The views of a scene show one set of named points, each view turned or mirrored, and shifted as a whole, with a little noise and some points left out.
In the rows, zero is written as 128.

Scene 1
View 1
Napek: [133 145 118 104 141 116 150 132 125 128 191 114 161 130 144 136 173 162
 194  89 114 133 145]
rok: [101 156 130 110 178 188 127 106 140 146 190  89 143 141 136 116 143 163
 117 113 110 129 104]
rutez: [116 155 135 102 158 158 144 124 133 135 184 109 143 124 144 136 152 176
 136 102 127 142 121]
muma: [132  87 141 109 119 117 138 141 137 144 160 125  97  87 142 135 123 156
 168 107 109 150 137]
gekem: [139 176 137 110 182 169 158 137 156 100 161 152 137 148 137 176 146 176
  92  98 177 141  88]
Ruk: [122 111 136 100 151 118 137 138 130 136 178 114 114 100 154 132 137 166
 183 105 105 153 145]
tesod: [166 125 108 113 146  78 143 100 177 119 189 128 106 140 159  90 119  99
 157  97 101 136 130]
mik: [149 131 130 111 135 128 135  94 173 139 176 113 103 126 152  94 115 127
 102 104 115 144 112]
Fim: [126 193 142  94 190 145 131  91 145 126 205  87 140 147 177  94 163 160
 117  96 116 145 131]
Piz: [138 147 161 114 163 165 137 156 127 119 153 134 122 122 145 168 170 175
 132  91 144 140 126]
Sife: [145 126 146 123 121 161 139 131 150 136 151 129 117 120 130 142 140 152
 106 100 136 134 109]
fura: [143 100 113 126 127 122 136 148 136 135 165 129 132 134 123 137 151 123
 196  93  94 116 138]
semo: [119  77 122 129 113 167 125 131 149 161 155 115 108 116 109 128 112 131
 138 118  96 119 105]
zona: [106 168 151 111 115 216 133 101 128 169 176  80 163 123 126 119 160 187
  75 106 126 129 104]
Bogu: [126  97 159 134 147 184 104 146 131 153 148 105  97 123 125 129 151 132
 140 103  90 116 130]
gine: [146 112 144 102 104  96 133  91 156 157 185  94  92  87 171  73 118 141
 136 104  93 163 146]
fute: [123 149 123 109 183 143 142 143 132 115 183 123 146 145 141 150 162 158
 177  95 119 129 128]
tesep: [128 110 104 123 193 137 131 133 164 116 173 134 105 158 130 133 114 112
 162 112 104 119 103]
Venu: [109 121 149  92 163 138 136 122 133 144 181 102 100  88 163 124 125 180
 146 113 114 167 133]
View 2
Venu: [128 125 141 164 109 115 106 130 178  92 131 114 166 113  58 125 134 137
 117 125  81 128 131]
Napek: [119 185 133 152 159 122 116 167 162 108  77  94 172 125 110  83 105 139
 107 118  80 128 129]
fute: [124 163 109 150 187 112 119 173 165 111 110  99 174 108  80  86 101 142
 114 109  75 123 120]
gine: [115 123 166 144  81 150  97 121 147  76  75 129 177 147  97 171 138 129
 145 122  77 107 133]
tesod: [107 126 140 154 155 167 119 166 133  83  73 131 190 135 121 171  84 129
 154  84  72 100 122]
semo: [125 155  82 153 135 127  82 149 136  87 110 105 180 110  60 160 124  91
 181 157 108 104 141]
fura: [121 182 103 157 171 156  97 182 158  91  73 100 192 116 101 124 110 105
 144 145  88 121 131]
tesep: [125 130  86 167 189 130 122 171 144  98 127 119 188 100  72 150  89 124
 165 100  85 104 123]
Sife: [107 137 107 110 140 116  65 159 131  90 115  98 148 111  50 126 105 102
 133 125 100 103 119]
rutez: [122 149 121 133 148  90 106 145 147 110 120  99 157 116  66  94 114 140
 116 109  85 114 125]
Ruk: [126 153 136 173 131 139 106 154 183  89 106 110 179 114  85 118 122 130
 116 135  78 135 132]
muma: [116 150 128 169 114 153  76 155 175  74 105 105 172 112  79 140 119 100
 128 148  94 132 136]
Piz: [116 143 114 113 167 114  73 172 168  96 125  92 150  98  40  85 109 119
  96 122  78 123 108]
rok: [135 137 101 126 156  67 127 131 128 122 127 108 165 115  48 110 129 149
 150 108  86  95 124]
gekem: [101 121  99 108 181  87  80 172 131 104 157  91 124  92  40  90  64 127
  98  75  92 110 104]
mik: [111 110 133 124 127 129  98 142 120  86 104 123 164 132  76 166 105 125
 154  94  85  90 121]
zona: [127 155 106  82 119  42  89 113 102 125 118  90 138 129  34  92 144 135
 139 131 105  88 126]
Fim: [126 118 148 111 156  84 142 135 136 120 103 120 166 135  71 100 121 177
 118  74  56  93 111]
View 3
Napek: [127 118 104 116 193  77 161 124 145  91 139 174 121 102 166 153 108 142
  87 129  97 149  84]
Piz: [149 127 131 107 162  78 111 142 134  89 100 133 133 112 196 111  85 135
 136 153 110 131 101]
rok: [175 109 131 103 111 112 177 147 136 108 105 184 118  98 175 108 139 107
 132 137 132 135  94]
fute: [146 101 117 123 176  91 162 122 130 110 122 162 124 107 185 133  98 128
 104 158 107 132  89]
fura: [137 154 110 119 211  86 164 144 130 132 130 163 106 114 146 168  91 153
 103 145 141 151 112]
gine: [107 157 130  65 164 135 161 176 193  74 140 137  70 104 133 173 131 121
 127  93 160 163  90]
Venu: [146 134 131  93 156 108 160 158 163  75 135 102 115 104 169 135 132  96
 130 132 141 136  75]
Bogu: [161 159 152 127 160  88 142 161 128 133  87 147 106 118 146 138 108 111
 146 141 167 149 118]
zona: [186 145 130  92  85  86 139 172 138  76  89 205 138  90 170  82 156 131
 148 103 121 150 106]
Ruk: [134 140 119 108 193  93 160 146 154  90 143 117 115 109 158 156 114 116
 112 136 133 143  80]
tesod: [100 115 114  69 185 159 181 146 170 118 141 170  56 112 156 182  87 150
 111 137 151 149 106]
rutez: [154 117 117  98 143  95 153 141 143  86 119 162 127 101 182 114 120 126
 122 137 112 135  89]
muma: [139 169 118  93 198  97 147 169 152  94 144 105 113 112 153 158 107 135
 125 133 153 145  96]
Fim: [126  73 137  95 114 125 163 124 169  83 105 189  94  98 185 125 125  98
 119 122 106 142  75]
tesep: [159 110 121  99 167 143 190 144 128 147 127 153  95 114 177 143  92 130
 128 180 159 123 111]
Sife: [158 153 123  83 155 101 123 172 134 102 107 151 119 108 179 115  91 156
 147 143 136 135 120]
View 4
tesep: [143 104 170 117  90 103 103  79 143 106 165 130 135 195 147 123  69 160
 152 154 116 136 124]
Napek: [111 128 133 113 107  92 152 150 121 154 143 161 133 192 102 143  85 166
 146 173 149 116  76]
gekem: [187 130 130 131 142  95  82 119 164 139 140 163 174 194 106 168  97 126
 152 147 105 208 114]
Sife: [147 140 113 102 100 103  97 103 130 133 167 138 171 165 107 152 101  98
 143 142 115 138 117]
Venu: [131 159 132 151  86 121 112 104  98 171 142 136 156 146 136 139 101 167
 123 141 114 120 109]
gine: [ 98 178 142 133  63 120 147  92 108 158 153 104 154 135 111  86 118 119
 109 164 133  88 125]
Fim: [160 159 192 143 113  92 123 154 139 180 111 147 149 184 101 124  66 141
 104 149 129 132 137]
zona: [170 164 126 102  76  71  99 150 129 171 126 132 201 166  88 191  54  93
 109  94 110 124 118]
fute: [142 115 148 118 120  98 120 139 126 147 145 169 132 199 122 155  73 171
 152 161 133 135  95]
tesod: [103 134 175 121  90 109 150  87 150 118 161 116 125 183 112  67 101 132
 135 192 140 119 128]
fura: [104 105 123  85  94 104 134 109 114 116 183 147 126 186 122 135  84 145
 161 173 143  93  88]
rutez: [146 144 138 128 103  94 115 135 125 161 135 148 162 177 109 159  82 148
 131 140 122 139 103]
semo: [125 121 116  90  56 100 105  74 117 112 183 113 162 162 136 149  77 120
 147 127 114  98 111]
mik: [134 153 160 123  79 104 120  86 144 133 153 109 160 163 108  98  97 107
 122 155 119 129 139]
Ruk: [105 139 124 132  87 122 132 107  92 157 156 142 137 156 136 135 106 175
 140 159 132 100  90]
rok: [164 140 167 122  83  84 101 130 133 156 130 133 167 182 119 159  46 142
 117 113 111 126 125]
Bogu: [146 121 129  88  93 117  85 105  94 136 183 145 143 159 143 159  70 118
 140 133 119  78 134]
Piz: [162 134 112 117 140 114  91 131 113 156 158 175 153 174 117 172 102 132
 152 154 121 149 106]
View 5
fute: [123  90 162 128 117 190  99  69 113  75 122  82 159 157 143 178 117 157
  94 144 140 117 151]
Napek: [108 101 155 149 123 187 106  94 127  68 137  87 182 163 129 147 135 155
 104 157 155 120 142]
Bogu: [111 138 173  92 141 152 132 101 119 142 124  49 157 111 144 171 106 184
  96 111 149 114 177]
rutez: [125 116 164 137 134 160  91  75 119 102 142  92 145 161 120 172 111 139
  89 127 140 135 157]
muma: [129 147 148 116 156 181  81 131 111 118 119  75 179 130 141 117 136 173
  86 121 176 134 174]
gekem: [137 121 156 154 110 169  61  40 127  87 122 102  99 144 137 200 108 142
  23 111 110 141 171]
tesep: [147 107 126  93 118 191  95  95 105 128  97 111 147 120 174 178 100 171
  98 137 122 115 153]
rok: [132 112 163 119 138 142 111  70 114 136 146  99 134 156 127 195  81 131
 115 127 121 135 151]
Sife: [118 154 152 140 131 153  98  96 141 129 128  86 133 119 134 161 117 160
  55 111 134 134 175]
mik: [156 146 125 103 142 145 111 121 125 139 131 131 143 135 136 149 121 168
  77 130 122 127 135]
fura: [102 119 141 128 117 198 118 121 133 101 112  70 185 117 158 142 134 186
 107 151 155 107 160]
Piz: [122 125 182 131 128 168  87  64 120  84 128  61 138 145 129 176 124 164
  43 108 146 127 174]
semo: [111 152 136 121 138 169 106 124 126 169 117  76 157  96 158 150 100 167
 116 121 148 132 185]
gine: [153 162 134 104 172 138 115 157 123 138 148 124 177 153 111 100 145 169
  96 131 158 136 130]
Ruk: [134 120 159 111 152 184  87 113 101  98 126  80 181 158 133 131 133 163
 100 132 173 129 156]
zona: [ 99 145 178 163 140 109 120  65 147 149 173  81 119 149  97 189  80 112
 101 111 124 151 171]
tesod: [157 126 104 103 127 175 117 140 128 111 115 148 168 136 150 130 143 186
  87 159 125 110 113]
Venu: [150 129 166 103 171 161  77 103  91 120 137  90 162 166 121 140 118 146
  94 113 169 144 161]

In a view up to two points have been moved. Name them for each view, in the order of its rows, or write -.
view 1 => tesep
view 2 => -
view 3 => Sife
view 4 => Ruk
view 5 => mik

Scene 2
View 1
dutes: [130 105 128  96 140 179  77 172  87 137 172  96  97  50 117 136 112 159
 145  37 114 138 157]
gabo: [ 75 113 197 115 164 101  64 136 114 133 120 162  77 144  84 102 138 143
 119 100 105 165  89]
vagak: [119 131 174 180 164 125  72 203 112 129 148 149  40  66 158 133 105 143
  99 144 151 141 134]
figen: [103 118 175 145 153  96  75 191 109 161 118 132  76  93 155 151 131 169
  99 111  98 137 105]
mun: [105 125 137 155 195 182 147 181  96  90 192 198  23  95  45  64 111 150
 117  97 132 154 175]
nup: [117 129 151 153 151 164  88 174  89 118 172 134  63  74  98 128  98 136
 138  99 144 144 152]
kome: [ 78 133 177 140 140 131  63 143  99 128 139 143  91 132  91 109 102 118
 132 123 138 149 106]
teza: [100 132 158 155 118 134  63 163  70 156 145  75 116  87 125 183  95 140
 138  86 108 129 123]
Rapu: [ 92 120 129 134 142 140 126 186  78 163 145 114 105 103 101 138 115 176
 112  69  76 121 134]
Bobu: [103  95 158  68 132 131  31 152 116 160 128 107 121  91 155 114 124 150
 132  67 115 142  99]
Zazor: [ 80  98 186 144 196  94  67 186 135 131 127 175  48 110 159  64 127 147
  61 127 116 151  97]
peko: [110 138 148 166 152 155 115 187  87 123 167 149  57  85  87 134 103 149
 131 111 132 139 154]
kuvul: [ 79 138 139 140 125 152 104 172  96 147 140 150 101 129 103  94  86 134
 128 135 141 122 123]
Vavas: [ 87 125 113 146 137 184 114 182  81 137 174 124 102  96 110  84  67 133
 118 100 135 119 152]
dobe: [ 93  95 171  87 160 144  32 130 105 121 150 121  99 104 108  92 120 130
 132  55 118 161 109]
vuz: [103 119 179 142 152 124  56 163 102 134 141 126  76  90 126 136 114 140
 121 102 123 148 117]
Tepe: [105 106 148 117 132 148  36 180 114 148 146 107 104  72 184 105  88 131
 114 109 152 129 121]
lev: [105 124 157 145 159 144  91 184 114 126 150 164  55  91 122  95 107 142
 111 127 146 140 133]
nenit: [105 140 144 158 137 153 106 187  94 138 154 146  75  95 108 126  95 144
 127 125 139 130 143]
mapu: [ 56 131 167 143 120 102  77 160 101 171 110 129 124 154 133 111  94 132
 104 141 114 122  81]
vafi: [ 89 134 180 152 152 124  94 138  63 130 151 111  90 119  43 172 128 149
 143  57  75 157 121]
zev: [ 92 137 172 166 140 101  88 195 113 158 116 153  74 109 148 133 110 152
 101 158 129 127 105]
vuk: [100 131 121  91  99 149 123 177  90 180 124 124 130 119  92 146 118 176
 156  84  99 112 127]
fuz: [ 91 117 175 141 164 120  76 165 100 135 141 140  75 109 110 117 122 146
 110  96 107 146 114]
kugu: [ 83 117 157 108 136 130  80 163 114 153 125 148 103 129 119  89 110 144
 121 117 125 133 103]
bav: [124 111 115 135 164 189 124 187  73 121 193 117  72  55  86 121 102 164
 129  42 104 136 180]
Kebi: [ 86 136 159 161 111 120  71 166  69 167 133  75 127 105 129 176  92 138
 125  96  99 123 109]
View 2
nenit: [ 93 139  87 146 126 120 118 115 115 163 125  94 160 145 120 119 135 144
 109 122 103 168 103]
vagak: [111 145  78 124 151 140 133 130 134 200 113 102 181 159  92  85 144 170
  65 129 114 203 129]
kome: [ 97 160  90 144 141 131 137  89 158 160 136 142 178 138 133 126 124 165
 127 132 111 116 121]
bav: [125 111 135 189  96 101 167 163  83 110 127  59 176 124 114 133 125  98
  97 117 102 174  97]
dutes: [151 108 148 163 121 118 180 163  88 151 150  71 177 129 155 136 116 101
 117  99 113 158 130]
Bobu: [142 139 163 121 183 138 181 132 129 194 154 106 175 137 156 125 106 135
 157 109 124 120 164]
teza: [112 100 107 112 110  83 151 122 123 173 156 125 150 143 168 121 111 135
 114  95 154 154 149]
vuk: [ 78 129 143 129 143  82 130 121  81 170 155  88 153 152 161 143 109 110
 187 103 116 134  94]
vuz: [116 142 110 131 145 122 159 121 141 177 137 128 191 149 124 110 123 154
 104 122 126 150 136]
vafi: [ 89 129 117 150 100  61 167 119 131 133 155 152 204 152 139 138 107 130
 122 118 148 121 105]
dobe: [145 151 148 162 158 143 190 124 151 150 146 127 204 124 139 136 106 141
 136 127 111 100 148]
Vavas: [105 123 104 160 117 132 127 117 114 122 111  64 117 107 120 124 124 130
 122 124  89 152 115]
mun: [ 90 171  99 224 111 130 134 130 115  98  99  75 208 133  57 129 146 131
  85 158  58 162  47]
kugu: [ 92 162 128 130 173 133 138 101 138 173 130 109 163 137 122 121 118 156
 158 131 102 122 123]
figen: [ 94 140 129  97 175  95 153 131 130 204 131 122 185 169 102  88 122 156
 118 123 141 173 134]
kuvul: [ 80 152  93 140 142 130 106  93 128 156 123  97 136 131 126 124 127 152
 142 131  93 135 108]
fuz: [ 98 152 121 135 154 112 158 118 142 162 128 126 191 147 102 109 119 153
 117 134 122 142 122]
mapu: [ 64 152 109  89 172 108 122  77 160 180 128 138 134 141 123 108 111 174
 164 133 128 117 140]
Zazor: [ 98 181 130 123 211 147 158 116 168 177  97 117 197 147  44  76 128 184
 111 163 107 157 136]
Tepe: [145 127 120 115 169 163 154 128 135 194 128  86 137 123 142 105 122 154
 116 112 112 156 174]
gabo: [ 88 182 129 142 172 116 164  99 163 165 137 158 222 155 103 120 115 163
 144 146 118 102 113]
nup: [120 134  89 168 108 130 138 129 118 153 131  96 183 140 129 125 134 138
  86 121 101 166 107]
zev: [ 73 151  91  98 169 116 115 103 137 208 121 120 160 167 103  89 133 174
 117 130 123 173 124]
lev: [ 96 159  98 152 151 137 134 117 132 164 111  97 182 146  90 103 139 158
 100 140  94 167 107]
View 3
kome: [149 147 117 131 168 148  98 121 145 127  71 137 129 160 157 180 180 123
 162 149 120 113 150]
Tepe: [148 197 118 120 203 146 139 117 159 115 123  89 150 157 157 143 161 137
 148 220 136 152 113]
Zazor: [140 161 171 131 147 207 147 163 147 130  78 192 147 146 121 133 150  98
 161 197 146 137 111]
mapu: [165 132 121 156 196 186 136 128 183 129  53 111 135 163 170 153 134 140
 182 143 134 106 150]
Bobu: [165 161 130 140 216 119 142 103 152 144 101 121 124 185 198 160 139 115
 135 245 123 137 127]
vafi: [146  84 126 116 147 100 120 129 137 163  56 120  72 175 176 188 195 161
 137 167 110 108 148]
fuz: [144 128 141 122 154 142 131 138 149 141  74 145 116 158 150 163 169 131
 150 182 133 128 125]
teza: [144 115  99 109 189 113 147 117 161 140  90  56  88 176 164 168 187 178
 147 189 118 134 136]
peko: [122 133 125  82 118  98 110 136 157 133  92 122 128 132 129 184 187 161
 150 154 149 141 106]
vuz: [139 138 124 114 168 141 133 132 147 133  91 126 114 170 136 166 182 128
 147 196 121 137 127]
Rapu: [147 106 147 107 143  91 150 133 172 162  73 105 109 145 192 163 141 184
 142 184 158 128 110]
nup: [125 155 117  86 134  97 106 127 143 128 105 114 126 138 136 183 200 153
 141 173 135 146 112]
vuk: [160 104 117 117 178  62 134 104 200 153  76  98 125 161 207 195 113 164
 154 172 155 123 118]
mun: [119 158 164  76  56  82  69 150 125 145  86 190 153  97 143 190 193 146
 140 137 169 136  93]
nenit: [135 145 122  96 142 111 119 130 170 130  92 104 137 133 146 176 168 166
 160 150 153 136 112]
bav: [129 147 147  73 104  45 113 131 132 160 106 110 117 124 182 175 192 191
 115 202 157 149  90]
figen: [138 107 136 117 174 158 176 145 179 137  84 125 111 172 124 153 144 132
 158 205 136 143 112]
dutes: [140 155 129  93 161  51 127 108 140 153 119  97 111 155 192 175 175 164
 111 238 138 153 102]
dobe: [159 167 140 139 181 116 103 112 115 149  89 152 115 173 197 170 181 109
 122 221 112 123 142]
kuvul: [148 160 118 121 160 130 101 119 174 123  78 114 157 133 170 177 150 151
 172 132 154 119 126]
Kebi: [155 106 102 125 196 136 149 118 173 140  70  60  93 175 173 165 175 181
 159 166 121 116 149]
lev: [128 156 141 101 132 142 119 144 154 125  92 150 145 133 124 164 169 132
 159 165 152 141 109]
vagak: [115 155 123  88 147 161 148 152 164 110 112 123 135 147  78 153 183 131
 163 182 141 161  98]
zev: [135 124 121 116 170 177 155 143 191 117  82 122 137 157 105 159 145 131
 181 157 147 138 119]
Vavas: [146 183 131 100 136 103 101 125 156 132  98  92 154 112 189 159 170 191
 148 153 165 133 110]
View 4
kuvul: [164 158 109 118 128 104 140 128 169 101 149  93 120 126 124  98 113  94
 113 135 178 110  94]
kugu: [160 181 135 128 123 126 133 147 178 128 161 114 131 118 130 104  93 103
 128 140 198 138 105]
kome: [149 164 158 117 126 112 148 123 161 118 138  94 101 127 141 124  99  87
 145 132 178 141 112]
peko: [138 126 131  95  87 115 144  76 148 107 158 112 120 121 103  95 140 115
 112 132 142 108 123]
nup: [123 133 141 107  97 121 150  85 132  85 158 131 113 120 101 101 123 112
 122 133 140 122 124]
vafi: [126 153 165 123  73 133 101  74 156 142 114 102 129 124 102 136 127  79
 194 131 168 126 124]
Zazor: [166 170 167  79 122 121 158 138 186 183 180 162 110 117 154 100 112 150
  83 118 202 189 122]
teza: [134 142 153 135  91 138 118 118 118 120  94 157 143 112  98 124  98  83
 171 116 158  83  88]
vagak: [147 124 166  74 110 122 186 119 134 143 156 173 116 105 133  98 115 138
  83 114 143 112 123]
vuk: [150 179 102 156  81 146  98 129 174 114 150 100 179 108  84 100 103  88
 159 155 180  68 104]
fuz: [145 162 159 109 101 129 133 111 168 149 150 134 123 118 125 115 114 113
 134 128 182 146 120]
zev: [172 148 153  91 118 116 166 146 166 172 137 140 135 101 145 106 108 119
  97 121 171  90 106]
Kebi: [149 146 144 134  99 129 113 133 133 139  81 152 144 113 108 128  98  80
 163 111 174  80  75]
figen: [155 157 167 101  91 143 141 135 162 186 139 172 153  98 126 111 101 126
 126 122 177 108 116]
dutes: [103 159 126 146  70 160 108  97 121  68 168 174 151 116  62  95 104 116
 156 142 157 129 115]
mapu: [182 176 139 122 138 113 131 167 182 160 111 113 129 121 149 120  91  87
 130 120 205 112  77]
bav: [108 131 106 121  61 140  96  53 137  71 174 147 135 126  54  84 151 125
 128 138 146 134 117]
nenit: [147 136 123 105 104 112 149 105 150 105 152 118 125 119 112  96 126 110
 110 131 152  97 110]
Tepe: [140 166 141 131 129 137 150 163 122  90 151 194 128 110 114  98  71 121
 112 119 178 132  86]
mun: [131 127 109  75  93  96 144  37 178  79 217  77  86 140 103  76 178 133
  79 147 148 170 148]
Bobu: [130 200 155 157 108 163 124 162 144 114 159 176 151 108 105 111  58 108
 165 137 199 149 109]
Rapu: [146 154 109 129  70 141  85  97 170 141 138 134 163 118  78  99 134 111
 143 133 180 103  98]
lev: [150 146 141  90 111 115 157 106 163 128 173 129 114 117 126  95 126 128
  94 130 162 138 123]
gabo: [151 188 181 112 112 128 137 120 192 165 159  96 116 122 148 130  99 103
 157 138 199 173 137]
View 5
mapu: [160  77 159 126 104 106 109 152 204 122  50 127 137 147 142 125 127 131
 151  82 120 130  75]
dobe: [136 103 231 141 156 130 163 132 141 118  83 128 213 140  84 120 115 179
 133 118 141 136 105]
Zazor: [151  84 193 227 164 152  85 158 180 113  42 134 158  89 123 117 145 145
 123 107 128  78 116]
Rapu: [120 140 119 137 106 157 141  80 153 124  85 157 144 118  97 121 119 157
 136 121 130 160  90]
bav: [103 164 116 132 141 169 146  51 111 124  80 144 188 119  57 119 110 172
  81 143 142 145 143]
vafi: [166 139 141 110 109 151 170 139 109 151 111 149 166 128  99 118 111 152
 129 106 164 143  78]
vuk: [111 116 121 102 104 116 144  82 164 107 102 159 146 157  95 154 110 149
 159 148 113 167  74]
kuvul: [136  91 127 116 128 113 103 116 177 130  54 121 162 162 119 146 118 137
 115 126 132 122 125]
figen: [151 113 145 174 129 138 120 141 155  86  72 155 138  93  90 110 133 127
 136  99 103 107  59]
Tepe: [124  96 181 136 149 103 121 108 177  67  25 115 193 132  62 103 122 148
 104  91  87 120  98]
peko: [142 130  98 133 137 145 116 110 122 128  71 135 166 126  86 135 118 133
  81 135 142 103 130]
mun: [126 130 111 173 172 178  97  94 112 172  77 133 182 125 107 161 121 159
  67 180 183  89 194]
Bobu: [122  99 219 140 143 110 157 117 169  74  73 136 192 136  70 118 118 167
 154 110  96 145  68]
Vavas: [111 119 121 113 130 133 110  68 171 132  37 115 179 150  95 126 112 157
  86 121 132 142 150]
Kebi: [157 124 127  90  93 116 149 124 156 106  58 133 152 133  91  95 113 130
 127  68 114 153  54]
vagak: [155 109 110 167 153 129  87 140 140  87  34 126 159 101  81 118 133 110
  73 108 111  65 113]
kome: [163  90 168 120 136 115 126 157 153 138  69 119 178 152 118 133 118 140
 119 112 147 109 107]
lev: [141 103 136 167 153 141  98 127 148 119  54 130 167 118  99 133 129 135
  95 128 133  87 131]
teza: [153 134 128  88 102 118 159 118 135 100  68 136 167 131  68  98 111 136
 114  77 114 148  59]
dutes: [103 147 157 120 140 140 168  67 122  89  81 141 202 128  36 115 109 173
 105 130 115 152 105]
nup: [139 127 124 124 147 134 129 112 116 116  65 124 190 131  70 127 115 139
  76 128 138 103 128]
vuz: [154 110 163 145 140 130 134 143 136 106  67 133 176 118  83 112 123 138
 112 104 126 107  90]
kugu: [137  85 175 144 137 117 115 130 182 116  63 131 165 148 118 141 124 149
 142 125 125 126 103]
gabo: [167  88 201 165 146 136 135 174 149 144  97 141 167 129 131 141 127 152
 154 125 156 108  90]

In a view up to two points have been moved. Name them for each view, in the order of its rows, or write -.
view 1 => lev, vafi
view 2 => -
view 3 => nenit, Kebi
view 4 => mun
view 5 => vagak
